Points on a hilly landscape, in no order, each with its height.
A climber steps from a point to the highest of its 4 nearest points, and stops where none of them is higher. Distance is the straight distance between rows; heights are no part of it.
J_401: [-10 -13 -20  24  22  -9  21  -3  -8  -7  12   8  11 -14  -5]  height 68.4
J_341: [  2  15  19 -16 -38 -10 -35  -1   6   9 -31  -3   2  13  10]  height 44.3
J_42: [ -4  16  18  -5 -12   6 -18   0  -7   6  -5   2  16   5  33]  height 55.1
J_684: [  9 -14  -9   8   1  17  14  -5   3  13  11  -1 -16  -1 -16]  height 65.9
J_976: [-6 15 14 -5  4  0 -9  1 -9 -5  2  1 16 -2 29]  height 53.4
J_17: [ -2 -20 -15  25  11  11  18  -7  -5  13  16   7  -5  -7  -6]  height 42.9
J_707: [  2 -28 -13  27   6  18  11  -2  -3  26  14   9 -14  -3  -6]  height 79.4
J_903: [-15   5   1   9  16 -18  -6   4 -20 -13   0  11  32 -10  29]  height 15.7
J_432: [-13   3  -6   8  23 -13  10   3 -12 -17  10   4  20 -12  13]  height 38.3
J_540: [-4  8  2 -4 14  0  3  3 -5 -9  9 -2 10 -6 16]  height 49.2
J_798: [ 2  1 -3 -3 10 12 14  0  2 -4 13 -5 -3 -2 -4]  height 39.7
J_222: [ 6  5  1 -9  4 10  8  1  6 -6  6 -8 -7  0 -9]  height 38.5
J_963: [-17 -12 -21  24  24 -16  15  -2 -12 -15   9   9  16 -14  -5]  height 79.1
J_236: [  0   7   2 -11   8   9   8   2   3  -7  10  -7   0  -1   2]  height 35.7
J_360: [  4  18  19 -20 -31  -5 -30   0   7   4 -24  -3   2  11  12]  height 41.0
J_286: [-18 -39 -26  49  14 -13   5  -2 -10  14   8  28   3 -14  -4]  height 5.2
J_844: [ 12  -4  -3  -6  -8  14   7  -1  11   6  -1  -8 -19   8 -29]  height 74.7
J_600: [  9  11  12 -27 -17 -10 -17   5  13  -8 -19  -9 -11   8  -9]  height 49.8
J_169: [  1  17  17 -15  -8   5 -19   3   0  -1  -4  -4   8   8  21]  height 71.3
J_215: [ -9 -18 -21  28  20   0  22  -5 -11   2  15   8   5 -11  -9]  height 65.0
J_142: [ 10   5   5 -19 -12  -2  -1   0  15  -4 -11 -10 -18  11 -26]  height 69.1
J_802: [  3  16  16 -13 -45 -23 -36  -1   9   8 -41  -3  -1  10   7]  height 36.1
J_48: [ -7  -6 -14  12  21   1  20  -2  -9  -7  15   1   7 -11  -2]  height 60.5
J_468: [ 15 -16  -6   2  -7  15   5  -4   8  18  -2  -2 -25   9 -30]  height 69.6
J_234: [-13  11   8   9   8 -13 -10   0 -21  -5  -1   8  34  -8  37]  height 10.5
J_43: [-14   5  -3   6  22 -15   1   3 -15 -16   7   9  25 -12  20]  height 25.6
J_948: [  7   9   5 -18  -3   7   4   2   8  -7   1  -9 -10   7 -14]  height 54.9
J_78: [ 10  11  10 -23 -19 -11  -8   5  17  -9 -19 -10 -15   9 -19]  height 64.2
J_128: [ 11   4   1 -16  -7   3   2   0  13  -4  -5  -9 -16   7 -22]  height 67.9
J_730: [  8  14  17 -24 -30 -22 -26   4  11  -3 -31  -6  -8  12  -2]  height 82.9
J_921: [-16 -20 -27  34  21 -16  17  -6 -10  -7  10  17  13 -14 -12]  height 67.2
J_510: [ -7 -32 -19  38  12   7  14  -5  -8  22  14  15  -6 -11   0]  height 24.9
J_962: [  0 -10 -11  15  14  10  20  -5  -2   4  15   2  -5  -7  -7]  height 47.0
J_388: [ 10  11   7 -22  -8   0  -3   4  11  -6  -9 -11 -12   9 -16]  height 62.9
J_744: [  5  16  17 -19 -16   0 -22   2   3   0 -13  -3   3  10  19]  height 48.3
J_45: [ 12   1   1 -14 -13  -2   3  -1  16  -2 -12  -8 -22  11 -32]  height 70.7
J_51: [ -8 -27 -19  32  15   4  16  -7  -7  12  15  11  -4 -12  -5]  height 48.2
J_420: [ 15 -11  -3  -3 -12   6   3  -2  11  14 -10  -6 -25  13 -35]  height 64.5
J_33: [  5  -3  -2  -4   3  14  12  -2   4   2  10  -6  -8   1 -14]  height 50.1
J_908: [-11  -1  -8   8  21  -6  15   1  -6 -13  14   1  14 -11   7]  height 45.4
J_922: [ 14 -18  -7   7  -5  18   6  -3   6  18   2  -1 -23   6 -22]  height 71.0
J_653: [  3 -12 -10  11   8  16  16  -3   0  11  13   0 -10   0 -12]  height 55.3
J_323: [  1  11   7 -14   4   7  -3   3   0  -7   4  -6   3   0  13]  height 55.2
J_616: [  1  14  10 -11   3   3  -4   6  -3  -7   3  -3   8  -1  19]  height 81.3
J_381: [  5  17  19 -22 -18   0 -21   4   7  -2 -12  -4   0   9  14]  height 37.7
J_849: [ -5   3  -4   1  15   0  12   3  -5 -10  14  -4   8  -8   9]  height 45.8
J_700: [  2  17  21 -13 -20   3 -25  -1  -1   5 -13  -2  11   8  24]  height 56.2
J_528: [  4 -25 -11  20   3  19  10  -4  -1  24  13   6 -18  -1  -7]  height 67.0
J_714: [  2  16  18 -14 -31   1 -32  -3   4   9 -20  -3   6  12  18]  height 49.4
J_569: [ -8   8   5   0  16  -8   0   4 -11 -12   8   3  21  -7  23]  height 33.5
J_587: [  6  12  10 -19  -4   4  -3   6   7  -7   1  -9  -3   5   2]  height 26.0
J_605: [-17  -6 -16  16  23 -17  14   3 -11 -17  10   9  18 -14   2]  height 60.7
J_618: [  7  16  16 -26 -21  -8 -19   4  11  -4 -17  -5  -4  11   1]  height 77.6

Where does a climber stop that starts at each point below?
J_33 => J_844
J_714 => J_169
J_849 => J_963
J_903 => J_963
J_381 => J_730

Two climbers start at each pair of points below. Name the first point that both come to, or write never.
J_360 / J_948 => never
J_234 / J_236 => J_616
J_215 / J_908 => J_963
J_286 / J_222 => never
